Points, in no order, along strands that fork and pass close to each other.
Two points are linked if the straight distance between their rows is under 0.863.
(410): [-.60, .47, -.34, .06, .17, .05, .14, .07, -.28, .35, .22, -.19, -.03, -.22, -.16, .01, -.04, -.32, -.03, -.38]
(280): [-.07, -.06, -.26, .41, .07, .14, -.24, -.15, .36, -.23, .12, .64, -.16, -.21, .31, .15, .53, -.09, .45, .07]
(386): [.11, -.17, -.25, -.10, .17, -.12, -.06, .07, -.23, -.48, -.34, -.12, -.86, -.27, .55, .03, .35, .12, .34, .32]
(774): [.49, -.34, .50, .04, .10, -.03, -.21, -.35, .34, -.36, -.36, -.31, .06, -.06, -.03, .21, -.14, .35, -.11, -.06]
(457): [-.03, .28, -.18, .34, .17, .15, -.09, -.06, -.11, .28, .38, .10, .70, -.01, -.29, -.04, .27, -.07, -.47, -.12]
(337): [-.42, .50, -.30, .31, .12, .16, -.03, .10, -.33, .24, .42, .10, .08, -.04, -.35, -.18, .15, -.20, -.13, -.28]
(26): [.03, -.23, .40, -.30, -.16, .00, .08, .08, .14, .06, .11, -.10, .05, .41, -.40, -.25, -.22, -.03, .04, .04]
(202): [-.15, .04, -.30, .25, .65, .16, -.32, -.01, -.32, -.06, .22, .23, .21, -.23, .06, .09, .73, .26, .34, -.06]
(99): [.52, -.24, .18, -.14, .08, -.19, -.19, .05, -.23, -.26, -.19, -.26, .03, .01, .28, .00, -.13, .63, .00, .11]
(131): [-.53, -.06, -.52, .32, -.28, .50, -.09, -.33, -.19, .46, .15, .52, -.61, -.09, -.25, .33, -.01, -.43, .22, -.01]
(681): [.17, .38, .05, .08, -.12, -.01, -.11, -.11, -.24, .14, .10, .05, .62, -.14, .14, .20, -.16, .40, -.18, -.04]
(464): [-.22, .07, -.33, .18, -.11, .36, -.04, -.33, -.35, .03, -.19, .29, -.54, -.43, .35, .48, .14, -.04, .39, -.15]
(396): [-.22, .40, -.15, .25, .05, .19, -.07, .21, -.19, .42, .40, .17, .37, .15, -.67, -.16, .12, -.06, -.59, -.16]
(387): [-.23, .12, -.12, .06, -.07, -.13, .05, -.09, .02, .05, .20, .13, .08, -.21, -.04, .11, .01, .03, -.04, -.14]
(740): [.33, .07, .00, .04, .23, -.05, -.04, .06, -.32, -.47, -.14, .12, -.17, -.15, .60, -.02, .64, .07, -.06, .14]
(460): [.16, .02, .14, .04, -.24, -.21, .15, .21, .24, .07, -.06, -.10, .08, -.21, .38, .12, -.21, .09, .00, .21]
(97): [.06, -.06, .29, -.01, .17, -.13, .34, .14, .14, -.31, -.40, -.23, -.06, -.13, .37, -.16, .15, -.26, .00, .06]
(702): [-.61, .40, -.72, .24, .15, .39, -.09, .21, -.19, .43, .46, .07, -.19, .05, -.51, -.07, -.08, -.35, -.26, -.07]
(44): [-.09, .02, -.26, .10, .42, .15, -.14, .00, -.28, -.12, .20, .13, -.13, -.42, .39, .19, .36, .25, .35, -.06]
(466): [.03, -.02, -.42, -.04, .00, .09, .06, -.10, -.36, -.17, -.13, .13, -.66, -.41, .53, .32, .23, -.05, .54, .23]
(769): [.30, -.12, .39, -.02, .19, -.13, .16, .01, .58, -.05, -.47, -.45, -.46, .11, .34, .20, -.35, -.10, -.11, -.16]
(404): [-.15, -.04, -.02, -.03, .13, -.01, .23, .02, .06, -.28, -.16, -.09, -.47, -.31, .22, .07, .24, -.29, .25, .00]
(633): [-.17, .21, -.25, .28, .17, -.11, -.08, -.28, -.22, -.05, .15, .08, .81, .12, -.04, .01, .17, -.10, -.07, .08]
(242): [.19, -.39, .37, -.19, -.18, -.03, -.10, -.33, .49, .05, -.09, -.29, .05, .58, -.28, -.31, -.68, .05, -.10, -.39]
(742): [.00, -.09, .08, -.18, -.21, .13, .01, .37, -.09, .37, .25, .00, .18, .60, -.55, -.16, -.71, .17, -.27, -.03]
(29): [-.22, .16, -.37, .27, -.13, .13, -.21, -.09, .28, .08, .19, .61, .02, .02, .14, .09, .39, -.40, .19, .03]
(593): [-.10, -.20, .10, -.12, .16, -.17, .08, -.16, -.10, -.29, -.08, -.18, .40, -.14, .03, -.11, .20, .27, .18, .00]
(434): [.29, -.20, .18, -.15, .29, -.27, .07, .19, -.10, -.23, -.19, -.25, -.46, -.02, .50, .18, -.11, .59, .20, -.09]
(540): [-.42, .02, -.15, -.17, -.20, .26, .37, -.14, -.30, .25, -.10, -.12, -.58, -.33, -.07, .21, .11, -.59, .25, -.12]
(611): [.45, -.06, .31, -.14, .08, -.08, -.26, -.28, -.19, -.20, -.47, -.17, .26, .42, .29, .16, -.28, .43, .05, -.13]
(698): [.15, .24, .26, .03, .07, -.20, -.11, -.08, -.29, -.23, -.04, .15, .06, -.08, .52, .05, .47, .23, -.08, -.05]
(436): [.04, .45, -.05, .08, .19, .02, -.06, .00, -.37, .10, -.03, .05, .42, -.09, .35, .11, .36, .25, -.15, -.06]
(63): [.15, -.15, .18, -.28, -.26, .18, .23, .32, .15, .44, .28, .09, -.24, -.13, -.42, -.16, .01, .02, -.08, .02]
(147): [.28, -.40, .27, -.04, -.38, -.23, -.27, -.30, .45, -.27, -.25, -.16, .21, .37, -.40, -.09, -.23, -.12, -.16, .26]
(161): [.12, -.23, .06, -.06, -.05, .03, -.25, -.36, -.05, -.27, -.17, -.22, .54, .11, -.13, .26, -.46, .22, -.07, .13]
(72): [-.08, .02, .01, -.03, -.25, -.13, .06, -.02, .04, .06, .18, .24, .26, .19, -.25, -.36, .38, -.30, -.16, .13]
(107): [.04, -.23, .38, -.10, -.20, -.07, .08, .03, .36, .17, -.24, -.23, .05, .63, -.09, -.15, -.50, .01, .03, -.09]
(127): [.17, -.19, .15, -.01, -.09, -.01, .35, .25, .43, .37, .06, -.12, -.24, -.30, -.12, .06, .15, -.21, .11, .08]
(235): [-.09, .05, .10, -.21, .07, -.01, .28, .17, .06, .34, .03, -.18, .30, -.01, -.02, .10, -.56, .17, .01, -.16]
(528): [-.59, .36, -.79, .33, .05, .43, -.22, .12, -.11, .37, .27, .47, -.20, -.02, -.21, .13, -.01, -.38, .00, .05]
(697): [.10, .14, .12, -.26, .08, -.14, .09, .15, -.02, .00, -.08, -.25, .27, -.05, .37, .28, -.35, .29, .22, -.01]
(150): [-.26, .01, -.08, -.28, .07, .00, .45, .27, -.10, .41, .13, -.16, .05, -.13, -.29, .00, -.23, -.28, .14, -.10]
(557): [-.12, .16, .00, -.25, -.46, -.07, .10, .36, -.03, .36, .22, .27, -.26, .26, .03, -.33, -.14, -.26, -.09, -.06]
(86): [-.32, .08, -.40, .29, -.21, .46, .12, -.35, -.24, .29, .06, .37, -.42, -.40, .00, .45, .25, -.39, .28, -.19]
(503): [.54, .03, .24, .09, .20, -.16, -.20, .02, -.03, -.53, -.37, -.04, -.34, .12, .46, -.08, .29, .22, -.20, .22]
(543): [.21, -.32, .27, -.13, .07, -.06, -.01, -.29, .02, -.30, -.23, -.09, .39, -.10, -.20, .11, -.10, .26, -.02, -.11]
(737): [-.14, .38, .03, -.29, -.13, -.01, .03, .33, -.17, .42, .35, .12, .06, .50, -.34, -.29, -.02, -.24, -.25, -.12]
(631): [.00, -.05, -.09, -.07, .18, -.17, .08, .16, -.06, -.42, -.21, -.21, -.49, -.32, .33, .07, .07, .24, .22, .06]
(471): [.23, -.32, .32, -.07, -.17, -.23, .27, .08, .47, .01, -.11, -.17, -.16, -.19, -.23, -.10, .04, -.10, -.14, .14]
(223): [.14, -.02, .45, -.11, .06, -.07, .42, .21, .25, -.09, -.46, -.32, -.48, .08, .35, -.04, -.07, -.31, .09, -.17]
(729): [.08, -.20, -.14, .35, .25, -.08, -.17, -.14, .34, -.37, -.01, .24, -.09, -.30, .17, -.04, .43, -.10, .33, .21]
(682): [-.09, -.14, -.07, .17, -.05, -.12, -.02, -.10, .63, -.41, .04, .13, -.34, -.11, -.08, -.29, .35, -.25, .08, .21]
(494): [-.11, -.01, -.18, -.11, -.18, .14, -.06, .09, -.21, .17, .19, -.03, .56, .33, -.53, -.16, -.52, .08, -.42, -.10]
(24): [-.46, -.08, -.36, -.19, -.32, .11, .22, -.01, -.23, .29, .02, .09, -.48, -.07, -.28, -.07, .20, -.64, .27, .07]
(801): [.07, .04, .20, .11, -.09, -.34, -.07, -.17, .41, -.56, .01, -.05, .02, -.05, .02, -.17, .14, .00, -.07, .16]
(250): [-.16, .11, .06, -.07, -.36, -.18, .10, .19, .22, -.01, .24, .17, -.23, -.03, -.01, -.14, -.12, -.30, .07, -.08]
(18): [.16, -.16, .31, -.10, .09, -.02, .11, -.12, .18, -.09, -.41, -.30, .25, .43, .20, -.03, -.48, .24, .02, -.25]
(673): [.14, -.36, .13, -.37, -.29, .04, -.14, -.31, .17, .04, .00, -.04, .45, .33, -.51, -.23, -.37, -.06, -.08, .13]
(246): [.56, -.06, .34, .27, .23, -.16, -.20, .12, .31, -.49, -.61, -.26, -.33, -.08, .49, .00, .01, .21, -.28, .38]
(316): [-.10, -.03, -.08, -.29, .05, .23, -.01, .49, -.28, .63, .45, .20, -.16, -.01, -.43, -.24, -.01, .05, -.05, .16]
(237): [.05, -.03, .02, -.02, -.07, .11, -.19, -.36, -.14, -.02, .07, .00, .91, .14, -.36, .03, -.42, .14, -.30, -.08]
(399): [-.17, .18, .16, -.08, -.13, -.18, .04, -.30, -.07, -.24, .04, .11, .55, .28, -.04, -.15, .18, -.21, -.07, .03]
(303): [.04, -.04, .09, .10, -.42, -.17, .03, -.01, .47, .12, .07, -.03, .30, -.03, .09, -.03, -.40, .10, -.15, .31]
(123): [-.39, .10, -.30, .08, .15, .20, .04, -.02, -.14, .06, .21, .05, -.03, -.38, .05, .11, .17, -.15, .26, -.22]
(163): [.14, -.21, .28, -.03, -.10, -.35, -.18, -.19, .43, -.56, -.37, -.23, .24, .33, -.05, -.23, -.09, .05, -.13, .14]
(585): [.24, -.02, -.16, .07, .36, -.01, -.28, .04, -.22, -.30, .27, .13, -.02, -.36, .20, .10, .25, .70, .15, -.09]
(754): [.02, .02, -.13, -.36, -.01, .25, .08, .58, -.37, .59, .37, .10, .03, .38, -.65, -.11, -.33, .19, -.39, .13]
(214): [.41, -.20, .39, .20, .27, -.25, -.03, .01, .57, -.29, -.60, -.49, -.37, .14, .26, -.01, -.13, .03, -.16, .16]
(570): [-.31, .03, -.23, -.19, -.03, .18, .20, .30, -.34, .55, .23, -.05, -.32, .05, -.35, -.13, .15, -.38, .01, .04]
(456): [-.07, .31, .22, .03, -.19, .05, .06, -.06, -.21, .23, .16, .08, .57, .18, .19, .01, -.19, .03, -.31, -.35]
(75): [.50, -.19, -.07, .09, .12, -.19, -.32, -.07, -.29, -.30, .04, .01, .10, -.07, .16, .05, .19, .65, .12, .27]

Follow the links from the first point to the second, and from the first to the third. Name the last point that the two ways share.
(280); (214); (466) | (631)
(456); (464); (202) | (631)
(436); (410); (107) | (99)
(737); (633); (280) | (123)
(18); (740); (528) | (99)
(460); (127); (494) | (316)
(250); (698); (399) | (123)
(540); (161); (303) | (570)

A fork is a point with three links, a tip a point with one. Leave the first point through the second and follow the links. Name the first fork or tip that comes.
(29); (280) | (107)
(673); (147) | (29)
(223); (769) | (456)
(740); (503) | (631)
